Each scene shows the same named points in several views. A view is turned or mirrored, and shifted as a whole, has a little noise and may leave points out.
(in the rows, 128 means zero)

Scene 1
View 1
K652: [109  84 120 158 143 138 168 119 197]
K481: [106  56 121 167 133 149 169  91 206]
K87: [120 117 111 151 160 115 147 170 185]
K960: [116 100 125 150 115 107 157 118 161]
K140: [100 106 115 139 143 142 178 120 196]
K334: [109 113 124 139 115 123 173 112 167]
K943: [123  62 119 180 161 131 147 134 208]
K538: [124  63 126 181 132 115 141 127 187]
K485: [128 104 124 162 128  93 141 149 163]
K58: [121  48 128 185 132 123 144 113 193]
K118: [110  71 126 157 115 134 169  91 186]
K91: [124  38 128 192 126 119 139 107 187]
View 2
K485: [136  45 149 116 152 142 136 147  79]
K652: [157  84 122 101 142 134 131 148  90]
K118: [150  90  86 100 134 126 126 145  86]
K140: [138  87 130  96 109 107 118 150  93]
K481: [170 118  94  89 136 124 126 150  97]
K538: [168  84 126 106 163 149 138 151  88]
K87: [141  65 185 103 128 124 131 152  91]
K334: [122  55 112 110 119 116 123 143  79]
K960: [131  52 113 114 140 132 131 147  78]
K58: [176  97 113  97 165 148 137 150  91]
K943: [179 106 151  93 148 138 135 153  96]
View 3
K140: [111 121 109 133 130 111  84 126  84]
K960: [119 142 129 161 164 118 112 102  98]
K652: [ 99 127 107 153 162 112  93 125  97]
K91: [ 80 138  98 170 174  97  96 110 108]
K118: [ 93 133 106 148 142  99  86  98  88]
K87: [139 121 125 148 168 142 111 164 105]
K481: [ 80 121  90 140 135  92  72 115  90]
K538: [ 87 132 100 166 177 107  94 132 112]
K334: [127 139 134 148 147 120 110  99  87]
K943: [ 90 115  90 150 166 111  85 163 111]
K485: [121 141 129 170 188 132 123 131 111]
View 4
K538: [106 136  77 107 112  95 115 164  96]
K118: [101 154  47 112 147  95 102 161 126]
K652: [105 152  69 117 123 101 110 151 110]
K485: [110 142 102  95 113 105  80 128  88]
K481: [105 157  40 126 135  98 131 169 128]
K140: [108 178  60 134 133 117 102 119 127]
K91: [101 134  70  99 126  87 107 177 102]
K960: [102 157  64 103 154 100  72 130 125]
K87: [116 164 102 126 102 125 101 103  93]
K943: [112 153  70 129  96 108 143 157  97]
K58: [104 136  66 108 116  90 128 175 101]
K334: [104 161  70 109 145 105  72 119 123]
View 5
K485: [ 82 143  68 120 126 143 108 136  99]
K960: [ 85 147  75 113 140 159 112 109  68]
K481: [136 126 116  90 144 142 153  87  62]
K91: [111 140  87  84 147 137 146 134  68]
K58: [124 133  98  84 144 128 149 128  79]
K140: [117 123 103 130 130 152 115  70  84]
K652: [114 131  92 104 139 140 132 110  82]
K334: [ 88 142  79 122 135 163 109  91  65]
K118: [111 138  97  93 149 154 140  93  53]
K87: [ 90 133  75 135 118 138 100 126 115]
View 6
K943: [131 143  81 135  99 179 112  91  94]
K140: [ 93  99  95 130 124 188 142 114  85]
K652: [115 117  95 111 111 160 121 101  94]
K91: [124 131  97  92 110 135 110  94 104]
K481: [ 87 153  91 114 134 158 129  99  85]
K538: [133 128  90 106 102 150 108  92 102]
K485: [146  76 104 107  90 158 114 102 106]
K118: [ 82 143  94 102 137 148 130 103  88]
K960: [116  80 108  97 113 151 127 108 100]
K334: [102  73 111 104 122 160 140 117  94]
K87: [142  78  94 138  86 197 124 112  97]
K58: [124 147  87 109 109 147 109  88 102]

Which points are out of place in each view (at most two, in the order of its rows)? Write none if all are in place.
view 1 -> K652, K91
view 2 -> none
view 3 -> K140
view 4 -> K960
view 5 -> K87
view 6 -> K118
